Each row is a point on a tangle of strands that fork, close into loops and nearly touch. The rows are in no order.
(in the rows, 128 means zero)
Two points are linked if the straight distance between their rows is under 113. Some points are linked to none.
j_285: [109 140 169 157 157 155 120 134 100 130  80  94  87  87 142 129  91 106
  98 155 141]
j_370: [160 129 164  76 145 154 114 129 152 127 106 165 160 151 133 157 162 127
 130 144 180]
j_453: [113 126 122  78 103 151 175  87 125 128  89 140 171 130 161 121 154 109
 149 130 149]
j_855: [111 121 120 149  98  91  99  94 126 179  69 186 101 113 115 181 137 159
  92 139 119]
j_227: [107 136  94 157 118 164 148 137 158 162 133 111 115 134  98 132 111 192
 135 125 104]
j_609: [178 123 123  93  97 136 141 100  78 124 142 107 148  95 176  63 133 118
 103 147 149]
j_868: [115 112 100 165  77 162 140 146 154 161 113 156 149  82 158 156  99 165
  93 122 132]
j_783: [175 128 117  64 139  77 104 128 105 119 150 105 133  96 117  80 197 116
 195 148 148]
j_639: [170 150 143 100 128 140  61 144 151 175 138 139  80  72 172 134 168 130
 125 176 146]
j_589: [ 61  73 153 145 123 140 204  97 157  93 145 135 127 143 150 148 119  98
  98 123 104]
j_516: [148 126 113 135  76 111 135 128  70 123 137 124 183 108 158  87 133 144
  73 118 170]
j_14: [143  85 100 182 131  84 125 130 130 148 130 141 157 177  72 117 137 158
  90 134 100]
j_392: [138 111 111  75 132 167 153 116 175 153 154  97  86 132 178  95 136 128
 152 155  93]
j_243: [110 141  92 136 131 106 205  70  87 144 149  96 161 155  85 118 106 117
  98 120 123]
j_295: [ 97 154 153  81 156 108  70 123 162 118 134 102  64  90 169 101 164 136
 137 144 129]
j_167: [131 168 151 112 136 120 125 171 109 123 146 121  78 105 156 182  75  69
 111 123  99]
j_238: [142 140 163 128 116 133  93 130 138 155  68 181 132  85 170 188 162 144
 137 145 165]
j_354: [ 71 100 135 158 155  78 138 127 153 107 129 140 155 157 147 105 113  96
 102  82  97]
j_200: [ 74 122  98 191 175 118 147 152  87 159 135  85 152  65  70 139  83  88
 137 138  94]
j_440: [104 141 179 111 119 146 118 129 143 149  61 110 101  75 131 142 132 145
 105 170 162]
j_502: [113 125 153 130 117 173 197 122 108  93 122 118 170 140 124 139  94  83
 107 113 161]
j_618: [153 139 123 108 187 213 100 100 164 149 124 121 117 145 163 139 131 198
 129 138 151]
j_92: [142 150 142  66 137 184 118 167 187 159 135 114  82 133 155 136 114 117
 150 161 114]
j_795: [120 133 126 176  78 135 117 192 106 135 130 119 110  67 109 162 105 118
 195 142 107]
j_304: [158 135 125 135  82 120 131 136  60 112  84 142  96 112  77 155  89  62
 127 137 130]
j_879: [ 72 135 136  84 119 174 156 104 188  96  93 121 106 108 165  97 146 153
 160 110 161]
j_513: [ 90 159 104 110 135 117  94 155 164 175  70 125 130 114 144 146 118 100
 137 117 118]
j_91: [163  85  99 158 150 134 122 110  98 136  87 153 159 163 110 119 115 155
  74 154 124]
j_982: [130 125 204 127 154 122 126 157 133 113 153 109 150 105 159 138 148 148
 147 160 134]
j_441: [123 156 124  50 124 140 103 127 167 121 185 134 100 133 137 147 176 133
 177  84 157]
j_315: [ 93 186 137 147 153 118 117 164  90 115 149 110 102  99 117 169  75  92
 156  88 110]
j_460: [143 158 147  85 176  97  73 137 143 174 131 130 133 126 112 155 177 163
 128 177 136]
j_724: [144 135 141 140 166 119 140 176 107 123 124 104 125 154  75 123  85 106
  77 183 100]
j_575: [129 141 176 141 154 181 172 155 160 110 171  94 168 140 168 142 121 153
 124 147 126]
j_641: [178 115 118 123 106 131 110 124  89  99 106 137 182 129 112  79 155 138
 147 124 195]
j_256: [135 147  84  92  90 141 116 142 138 116 142 124  73 173 111 140  94 101
 131  97 121]
j_71: [114 154 123 128 174 163 126 132 176 171  93 123 136 102 181 150 139 130
 198 152 111]
j_244: [127 153 117 129 122 159 173  83  91 129 165  85 162 145 158 111 125 170
  94 111 134]
j_625: [137 164 180 105 134 113 111 118 131  99 174 170 118 178 122 195 161 154
 107  88 166]
j_51: [149 124 143 140  96 138 193 120 122 138 191 132 151 173 105 164 135 157
  78 157 115]
j_316: [147 125 115 122 103 180 151  92 125 145 164 100 109 146 127  98 120 201
  85 144 147]
j_705: [129  88 143 143 140 183 154 128 171 123  91 155 183 133 163 103 124 155
  95 155 155]
j_415: [113 148 167  88  92 127 125 116 106 121  94 118 137 102 129 116 122 129
  72 141 187]
j_141: [ 99 114 117 135  78  89 158 102 104 166 122 136 144  91 152 138 159 145
 115 131 118]
j_27: [168 125 161 100 165  99 143 141 130 133 163 114 178 176 129 110 137 107
 105 177  93]
j_216: [146 166 205 103 118 133 136 164 137  86 178 121 147 142 134 114 150 152
 133 143 184]
j_6: [155 131  94 122 156 187  77  89 168 170  92 154  90 135 123 139 158 202
 157 134 150]
j_368: [155 124 137 135 112 149 120 158 172 169 166 132 111  96 182 125 143 185
 149 156  94]
j_498: [130 132 106 115 154 168 132 136 172 126 137 112 195 141 164  79 135 162
 151 118 128]
j_942: [123 121  65 149  84 164 157 112 137 203 115 150 143 101 155 161 120 162
 118 153  95]
j_190: [113  98 119 224 189 121 111 157 122  97  99 123 155 120 156 116  91  99
 144 127  95]
j_831: [197  74 174 117 141 137 111 122 120 102  96 149  99 133 121 106 145 153
 121 178 152]
j_439: [129  92 137 155 151 157 190 102 102  77 137 111 109 185  87 138  66  83
 112 115 109]
j_966: [100  92 106 189  95 119 141  81 102 139 126 126 130  80 139  97 147 182
 109 130 103]
j_302: [105  91 191 171 117 111 132 178 155 110 149 137 120 125 133 151  96 134
  76 146 118]
j_756: [ 87 155 156 173 176 117  97 160 152 101  96 127 106 122 104 147 108 101
 184 127  97]
j_610: [141 133 131 116 145 157 110 128 107 124 138 153  72 146 171 172  90  79
 133 121  97]
j_467: [110 128 151 135 160 201 186 151 162 113 116 112 170 157 137 149 101  95
 145 128 139]
j_405: [128 129 132 138 160 168 114 151 159 108  72 115 190 116 162  84 132 131
 128 134 173]
j_480: [102 135 104  97  60 110 113 157 152 102 153 131  96 127 123 106 112  99
 136  83 104]
j_192: [173 118 150 115 176 158  88 150 165 129 128 169 118 159 130 156 152 141
 171 155 150]
j_522: [128 147 157  71 110 163 146 117 172 140 178 155 105 132 136 173 166 188
 155 113 163]
j_84: [ 98 139 113 148 125  89 162 142 100 124 146  69 114 141  39  73  90  90
 122 133  80]
j_320: [ 72 158 114 103 147 132 148 117 182 122 136  98 130 177 108 145 130 139
 128  81 115]
j_107: [145  84 107 151 139 204 127 143 195 134  67 150 135 151 162  79 110 174
 113 136 144]
j_938: [150 171 108 112 131 142  61 154 109 170 158 108  90 114 165 126 103 134
  91 147 107]
j_542: [130 150 137  65 133 134 124 116 145 117 182  75 130 119 172  60 133 140
  86 139 139]
j_341: [100 150  92 155 143 103  60 136 162 160  60 172 140 125 120 168 129 120
 124  98 128]
j_881: [ 79 120  88 199 158 144 181 124 129 164 106  92 154  88  92 147 110 118
 180 145  71]
j_442: [143 111 130 131  36 160 148 180 152 152 120 187 132  98 144 160 112 161
 104 144 159]
j_851: [160 119 104 184 151 151 124  96  54 121 102 114 137 128 101 133  83 147
 100 144 153]
j_254: [182 106 121 147 115 108 128 145  96  87 110 133 168 169 105  70 123 104
 112 126 141]
j_165: [132 142 148 150 161 135 168 118 106  94 162  87  69 185  76 125  79 118
  96 120 106]
j_517: [125 159 141 135 155 122 130  78  88  58 156 114 119 158 136  90 128 101
 151  71 152]
j_669: [150 124 165 111 161  73 130 129  92 102 100 134 132 123 130 122 138  73
 165 166 118]
j_993: [150 102 139  70 149 147 159  88 136  96 121 128  91 211 143 115 114  79
 105 135 109]
j_461: [118 175 116  89 137 102 134 153  93  99 132 103 119 126 119 121 100  59
 149  96 117]
j_710: [183 135 126 135 172  84 129 156  61 132 114 121 175 125 104 131 139  99
 172 158 112]
j_833: [184  74 101  83 143 113  95 109 124 122 136 159 146 142 183  81 164  91
 111 144 129]
j_432: [100 118 105 143  77  91 130  82  70 112 125 148 137 118 139  81 136 149
  92  81 157]
j_266: [ 84 132 128 156 118  65 180 120  88 113 182 116 134 103 104 187  93  59
 108 108  99]
j_763: [149 114 149  67 128 102 133 152 182 123 153 146 130 171 134 116 162 107
 160 135 113]
j_279: [ 89 182 104  83 131  99  95 137 124 135  93 118 142 120 140 135 119  73
 103  85 135]
j_158: [149 124 168  89 136 162  92 170 167 105 144 120  69 112 172 127 107 119
 115 150 130]
j_804: [122 132 134  37 171 140 106 104 175 119 135  82  76 103 146  94 187 124
 138 141 166]
j_838: [155 124 157 140  78  97 144 174  83 110 145 119 104  85 131 125 126 110
 171 155 104]
j_438: [175  95  86 118 100 141 109 126 137 123 131 162 204 125 147  90 168 171
 142 102 170]
j_129: [108 130 174 159 160 118 146 196 155  96 130 100 110 132  80 122  83 104
 174 151  93]
j_761: [ 94 112 156 161  87 145 198 114  96 117 142 115 111 101  89 185  96 120
 115 139 143]
j_161: [185 153 150 107 141 149  71 158  97 124 116 120  94 125  94 127 126 135
 125 172 157]
j_615: [150 150 133  62 154 115  93 132 140 100 215  94 143 118 176  90 159 117
 126 114 157]
j_407: [119  87 138  88  97 155 191 104 146 109 148 149  92 166 143 144 106  89
 106 114 105]
j_322: [154 125 126 146 188 135 162 116  70  74 106 130  92 172 108 124  69  62
 151 126 118]
j_793: [ 99 147  85 161  68 136 159 108  90  99 124  99 128 127  78 107  93 126
  82  82 169]
j_738: [166 136 101  51 106 168 113 135 146 147 113  98 106  95 142  68 149 139
 136 156 152]
j_15: [122  96 175 161 143 158 176  94  98 121 145 101 136 102 173 121 116 169
 127 151 133]
j_907: [135 158 179 108  64 121 158 143 100  98 147 105  79 126  65 133  98 108
 128 143 164]
j_452: [ 47  95 115 189 123 117 155 122 134 115 121 165 107  85 139 166  85  77
 102  70 109]
j_428: [113 164 120 107 149  84  78 117 114 121 146  94  99 110 139 101 152 135
 141 102 121]
j_271: [145 156 121  63  90 144 114  96 110 141 130 108 109 110 144 106 154 157
 143 108 176]
j_722: [157 108  79 128 165 160  85 118 171 147  74 134 140 152 159  76 138 153
  95 146 138]
j_884: [104 126 144  71 137 119 134 110 168 138 148 115 155 123 198  86 172 142
 100 136 158]
j_518: [124 151 100  78  79  98  96 109 104 151 123 125 136 122 114 123 167 144
  91  99 148]
j_290: [192  98 157 114 157 166 113 138 137 113 113 135  91 153 106 122 154 156
 202 189 145]
j_708: [135 165 138 118 133 108 116  75 108  50 161 138 136 149 110  91 166 138
 135  55 214]
j_296: [116 159 150  94 129 147 144 140 162 163 116 141 188 150 115 167 160 167
 134 133 159]
j_606: [105 159 141  92 137  95 147  81 137 106 119 112 140 197  76  95 152 108
 114  98 158]
j_748: [130 102 107  96 110 152  98 131 207 128 143 152  82 103 173  93 155 146
 178 108 130]
j_372: [ 91 122 144 180 180 111 111 142 171 151 115 142 178 126 147 151 143 181
  87 145 113]
j_10: [143 178 207  90 143 103 143 137 102  82 189 100 112 144 134  94 120 109
 104 122 170]
j_685: [161 160 138 110 125 135  98 154 143 100 171 145 153 181  90 152 135 146
 140 101 165]
j_500: [106 142 136  68 116  98 145  73 125 113  84 142 175 155 121 130 177 105
 129  88 174]
j_231: [138 122 165  88  78  94 121 135 124 103  94 147 103 102 117 119 171 109
 179 137 151]
j_189: [112 146 102 139 109 137 105 156 143 102 125 141 194 104 135 123 147 163
 192  74 168]
j_505: [152 136 113  94  90  90 143 128 105 136 148 123 138 146  96  85 141 106
 147 136 106]
j_914: [125 158 141 127  61 137 195 107 112  87 126  96 111 150  55 104 111 114
 148 122 163]
j_874: [ 79 114  83 140 133 123 152  99 168 174 108 146 182 152 138 156 151 155
 147 104 106]
j_148: [121 157 116 129 166 111  93 132 166 176 133 129 135 147 114 167 161 177
 149 128  99]
j_694: [179 129  97  83 103 109  70 158 123 111 189 151 155 104 149 116 177 132
 148 103 184]
j_715: [113  82 110 149  82 149 168 145 178 162 127 183 136 142 106 188  99  95
  94 134 105]
j_611: [117 110 133 200 141  83  79 131 115 116 102 175 118 133 132 117 128 145
  74 108 115]
j_537: [146 100 171 169 108 144 140 119 101  99 152 150 138 123 164 151 134 188
  94 139 145]
j_450: [132 106 146 104  79 134 180 136 185 113 164 145 132 167 105 105 151 141
 159 129 125]
j_275: [ 42 118 121 137  86  82 147 139 173 131 108 154 132 138  92 151 127 100
 115  91 101]
j_56: [165  72 159 131 116  97 105 132 125  83 107 162 126 170 105  57 136 137
 109 158 140]
j_778: [ 92 137 144 150 137 101 153 158 102 155  97  90 144  84  88 132 104  99
 130 155 118]
j_616: [113 120  93 178 145 133 175  97  90 124 153 118 167 183  77 117  86 104
  53 116 130]
j_70: [115  77 139 188 111 155 183 111 133 126 111 114 138 111 118  97 125 185
 121 151 119]
j_847: [ 82 141  86 155 135 108 122 127 124 132  94 133 197 137 100 143 138 123
 141  82 109]
j_962: [193 132 140  70 137 124 117 139 123  92 210 133 173 128 157 103 198 120
 146 109 204]
j_291: [113  96 152 150 140 108 109 110 158 120  98 127 151 116 118  71 167 205
 104 148 143]
j_717: [147 116 170 115  90 108 148 123 107 118 124 123  69 154  80 161 127 115
 125 157 117]
j_580: [124 114 113 244 180 149 105 137 142 149 114 153 142 105 150 160 104 133
 168 142  92]
j_675: [192  95  98  59 121 149 103  98 109 144 116 166 109 139 152 134 148  91
 139 126 142]
j_150: [164 165 118 111 164 161  85 155 148 116 129 138 123 161 115 172 122 117
 149 110 134]
j_826: [163 156 125 141  88 128  77 176  75 109 135 154  77 120 106 174  89 133
 102 106 147]
j_991: [141  93 152 131 161 114 136 150 174 125 129 143 141 180 124 110 136 120
 130 160  92]
j_720: [166 119 168  98 118 130  98 141 145 139 161 137 138  76 166 124 165 167
 138 162 143]
j_385: [118 125  80 122  84 134 109 148 169 122 174 150 126 139 149 133 135 155
 131  75 113]
j_144: [195 118  91  80 167 131  75 128 116 148 156 117 131 109 150  99 183 128
 177 152 130]
j_544: [164  98 125 124  50 108 137 180 143 152 131 173 171 124 112 141 138 134
 109 152 128]
j_806: [150  88 127 141 121 115 110 121 123 145 105 150 186 114 163 101 175 176
 116 148 149]
j_240: [157 131  93  99 107  90  83 142 136 154 173 162 135 125 149 131 173 146
 165  98 111]
j_954: [119  99 143  73  83 125 200 116 164 100 119 135 165 136 140  90 179 136
 181 126 157]
j_466: [131 165 118  79 137 180 127  96 128 157 133 119 117 126 154 166 138 171
 143 112 155]
j_342: [155 125 103 107  83  90 132 121  74  96 145 120  97 146 119  81 100  80
 106 122  95]
j_979: [ 70  95 162 187 152 109 165 108 104 163 107 111 121  89 114 157 112 132
  57 169 116]
j_487: [ 77 146 134  91  95 107 146 135 141 120 116 143 117 154  84 166  93  78
  93  97 118]
j_286: [139 144 157 129 183 102 107 118  86  95 159 112 135 159 161 114 110 135
  50 109 127]
j_152: [145 133 105 138 117 144 121 134 111 119 199  98 147 133 127  80 125 158
 156 124 122]
j_397: [142 148 139 113 165 111 135 123  76 137 156  94 174 127 199 101 149 128
 106 145 109]
j_977: [132 141 112  94 111 172 153  99 146 138  91 117 115 187  66 105 111 161
 106 126 156]
j_584: [111 133 111 156 103 153 145 111 128 108 113 108  96 168  52 125  87 159
  78 109 147]
j_78: [ 80 126 103 173 136  62 127 145 123 124 124 110 165 124 107  97 107 117
  77 116  89]
j_628: [149 162 110  98 153  75  70 135 113 105 168  99 118 122  97  87 190 140
 185  96 154]
j_988: [172 134 142  79 121 146  68 155 121 121  93 149 102 128 129 119 106  99
  74 148 178]
j_728: [145 119 131 151 124 117 140 159 111  86  77 134 182 139 109  83 114  81
 181 119 145]
j_959: [184 131 129  57 129 131 107 124 151 105 170 124 130 130 100 137 214 135
 145 131 218]
j_647: [ 72 132  87 168 152 116  89 112 164 133 107 110  67 104 132 118 109 133
 155  82  79]
j_219: [ 92 123 128 119 135  73 172  87 107 100  92 133 132 171  71 105 131  94
 108 109 113]
j_447: [120 120  81 169 145 107 140 157 131 148 128  85 128 131  71 102  81 107
 135 158  53]
j_648: [ 60  98 103 179 127 160 195  94 133 179 133  94 106  71 115 168 104 127
 154 150  86]
j_539: [139 137 115 144 183 107 108 106  93 104 111 133 127 163 140 119 134  96
 143  88 112]
j_820: [ 73  90 125 155 138  98 163 122 111 137 143 139 131  97 140 162  88  48
  81 118  87]
j_491: [131 138 170 128 161 174 107 134 180 149  83 156 128 105 199 178 152 120
 180 142 157]
j_740: [112 116 120 209 143 131 110 121 187 186 101 165 118  90 172 154 113 110
 165 151  95]
j_108: [158 111 122 160 133 151 148 152 114 141 111 139 155 133 136 172  85  63
 141 149 105]
j_987: [136 135 120 124  99 155 186  83 104 141 108 102  95 161  69 122 122 143
 161 136 138]
j_201: [175 106 140  89  77 114 119  94 114 116 100 177 102 113 118 136 203 133
 160 125 194]
j_776: [ 88 118 144 180 118  76 131 109 120 161  87 163 127  73 151 169 150 128
 122 138 113]
j_451: [ 77 138 118 145  84 129 138 167 149 148 139 102 107  88 106 142 114 148
 149 129  99]
j_525: [167 167 155  82 174  89 112 121  87  96 167 114 107 171 124 122 128 102
  90 107 153]
j_53: [125 132  91  95 120 144  95  99 157 162  77 154 106 144  90 153 151 175
 133 109 143]
j_117: [ 74 123 134 174 138 152 166  80 115 173  78 109 125  72 118 183 100 131
 109 153 124]
j_468: [173 127 133 103 111 181 128 149 173 128 176 116 115 147 149 130 143 167
 221 134 114]
j_692: [150 117  96 144 181 145  83 116 153 171 156 140 113 153 152 140 146 176
 170 134  73]
j_530: [ 97 148 121 166 193 115 101 163 156 135 132  97 188 130 157 107 116 148
 108 129 100]
j_193: [150 160 169 141 172 106 141 166 113 117 180  98 159 175  95  87 101 129
  97 147 122]
j_393: [ 90 123 154 164 174 102 127  93 131 157 100 125 144 143 111 139 130 160
  56 140 113]
j_853: [123  88 111 114  85 177 145 111 172 139 133 130  66  98 188 100 114 136
 145 138 107]
j_997: [133 150 103 153 132 128 130 132  99 162 141 122 123 138 113 164 101 148
 104 123 100]
j_294: [ 89 148 171  86  99 137 175  97 152 117 130  88  97 120 142 117 141 143
 130 127 136]
j_797: [101 160 159 126 130  82 158  93  88 117 186  89 117 147 117 104 153 151
 105 127 110]
j_924: [119  95 121 149  96 113 192 135 144 159 139 128 179 159  72 132 141 147
  88 163 105]
j_771: [138 107 161 158 187  85  61 144 110  93 139 146  94 155 161 118 117 137
  61 130 121]
j_762: [ 99 149 103 177 152  97 185 117  72 114 176 129 139 147  89 183 107  83
 153  72  84]
j_523: [178 130  60 128 162 156  66 103 131 183 140 140 134 129 172 109 170 165
 145 145 118]
j_764: [ 85 123 168 173 102  92 175 131 121 103 176 152 160 149  94 184 130 142
 107  89 125]
j_336: [ 98 111 191 128  80  99 142 143 138 100 131 125 115 108 134 108 115 123
  81 147 145]
j_21: [ 59  80 101 177  82 129 163 142 144 110 167 131 164  79 114 123  95 114
 115  99 117]
j_196: [147  88 109 115 144 146  98 128 172 139  95 162 151 111 188  63 145 101
 124 153 127]
j_680: [117 162 168 135 120 167 150 112 103  81  95 120 141 122 121 158 102 111
 147  95 182]
j_657: [128 146 149 170 166 136 117 182 134 136 103 146 134 120 124 197  98  76
 170 131 103]
j_852: [119 135 186 137 118  74 130 129 117  96 153 163 131 150 121 188 146 116
 127  90 136]
j_307: [185  97  97 113  82 111 134 155 132 147 169 151 163 162 115  89 142 146
 121 148 109]
j_181: [139 120 158  97 138  84 124  93 109 141  69 144 115 126 111 154 180 112
 157 158 138]
j_205: [139 135 131 159 177 155 130 143  77  93 104 106  83 108 132 132  62  77
 134 145  98]
j_939: [143 109 109 129 101  84 101 126  97 131 147 121  86 115 130  98  96 128
  55 131  98]
j_326: [104 132 100  92 123 133 107 151 193 132 110 128 155 130 157  92 163 136
 176 115 132]
j_905: [154 129  75 156  93 142 117 142 119 218  79 160 138  84 132 165 123 124
 153 161 107]
j_456: [125  97 120 106 112 125 138  95 110 148 144 112 145 109 218  81 147 134
  94 140 112]
j_949: [ 89 151 110 169 174 122  81 117 110  98 117 121  68 117 125 153  76 115
 134  79 110]
j_76: [105 135  68 163  84 130 115 157 128 126 112 138 182 109 116 117 106 129
 160  75 126]
j_943: [164 112 125 118 107 180 156 116 129 167 155 123  91 106 147 102 151 203
 150 172 123]
j_729: [163 125  63 137 131 167 114 127 124 119 117 163 160 180 136 133 120 111
 195  82 113]
j_314: [143 114 133 170 108 168 171  88  57 116 130 125 120 134  92 164  82 131
  71 128 151]
j_889: [151 132 115 124 120 176 148 156 148 136 157 111 133 113 171 142 107 116
 211 133  97]
j_972: [161 117 137  99 170 131 114 117 107  91  89 128  90 179 110 108 120  76
 129 123 132]
j_643: [ 70 155 151 148 161  61 115 168 126 117 107 102 160  94  80 118 114 108
  95 137 124]
j_545: [150 135 137 136 159 160 116 156 107 160 146  84 163  93 204 113 113 134
 132 171  97]
j_642: [131 102 130 185 147 131  93 147 131  67 128 137 148 108 173  76 102 119
 136  96 121]
j_353: [ 94  76 127 198 109 134 176 131 117 116 153 140 129  93  85 156 101 104
 158 131 106]
j_644: [142 144 103 170 133 136  86 150 100 169 153 140 105  99 170 174 108 131
 130 131  86]
j_903: [102 117  85 143 140  85 169  74  98 116 144 101 150 169 101  96 135 109
 142  97  89]
j_605: [159 131 144 111  83 110  81 155 125 130 156 155  81 124 109 175 133 166
 118 126 153]
j_619: [130 141 146 145 113 105 149 137  80 117 106 125  60 117  51 161  93  87
 167 142 103]
j_596: [158 122 139 107  74 151 121 136 124 157 111 145  61 124 103 138 127 160
 116 158 127]
j_766: [162 115  99  35 146 171 105 124 171 134 138 104 119 102 152  83 179 141
 100 144 200]
j_651: [150 152 103 123 114  92 104 136  72 153  90 122 156 107  87 138 122 126
 169 147 134]
j_996: [109 142 126  93 105  87  90  94 132 146  97 180 120 145  90 157 166 149
  89 119 149]
j_7: [173 142 133 117 169 128  78 135 129 181  76 122 109 128 104 137 129 141
 104 189 139]
j_827: [168 145 133 126 153 181 147 162 103 142 124 104 150 114 161 144 103  93
 152 165 119]
j_941: [ 97 137 168 108 133 117 117 150 166  97 103 146 107 147 138 166 104  69
 132 108 123]
j_448: [123 161 140 121  96 113 137  65  71 101 127 118 157 129 137  92 168 153
 121  85 203]
j_359: [187 105  93 118 142 156  89 117 105 121  86 169 113 145 151 154 135  77
 190 110 131]
j_878: [ 88 124  94 206 146  98  94 121 148 148  69 158 126 122  97 129 105 129
 103 107 106]
j_348: [ 40 130 112 182 133  95 148 112 143 125 112 129 166 144  61 159 127 142
 108  83 116]
j_809: [176 120 138 106 124 125 120 135  74 117 151 115  93 101 173 105 133  92
 204 146 102]
j_888: [139 118 101 116  94 138 104 161 147 159 173 122  94 125 145 125 105 125
  65 141  69]
j_534: [ 76 130 117 172 144 126 193 113 123 127 201 115 173 154  98 186 119 146
  97 102 105]
j_153: [ 97 163 144 122 161 106 138  86 101 101 165  80  72 168  78 141 126 153
 115 109 119]
j_670: [139 109 119 189 137  86 120 104  69 158  93 115 113  82 128 111 114 115
 131 169  90]
j_950: [ 97 158  90 171 156 150 115 127 172 171  72 137 150  95 166 186 109  92
 158 124 100]
j_808: [141 157 127  79 123 154  62 140 170 157 122 126  88  81 130 129 179 186
 113 151 177]
j_678: [126 165 118 112  88  66 108 136  62 142  90 121 107 102  65 120 115 101
 117 132 132]
j_736: [101 114 112 145 194 100 140 127 143 117 149 132 139 189 158 149 110  66
 109 111  56]
j_887: [106 132  90 189 184 120 119 146 155 145 140  94 139 140 106  95 114 144
 147 122  65]
j_247: [121 111 122 151 135 167 117 114 142 128 117 161  88 126 162 165 118 126
 166 119 122]
j_768: [ 74  99  83 178  93 120 124 134 132  99 121 150 143  92 146 111 102 105
 127  55 102]
j_111: [122 127 163  53  69 140 167 113 159 159 145 123  96 114 138 155 153 161
 135 157 141]
j_484: [110 130 142 146 132 140 101 122 143 111 112 153 132  91 160 143 158 154
 184  86 150]

A piece is two or more points that can be reached from each other along the links. Count, over all rows, the pieces, the separate loops (a circle has one, a figure eight two, a Y none), the forks (points with three links) and the tips (points with one).
pieces | 9
loops | 1
forks | 20
tips | 36

A fork is a point with three links, a tip a point with one. Leave the first point through the second and follow the links. Name the first fork or tip that comes.
j_724, j_193 | j_616
j_838, j_795 | j_905
j_778, j_200 | j_84
j_392, j_853 | j_729
j_295, j_428 | j_988
j_393, j_979 | j_736
j_768, j_21 | j_51
j_905, j_942 | j_809
j_107, j_705 | j_158
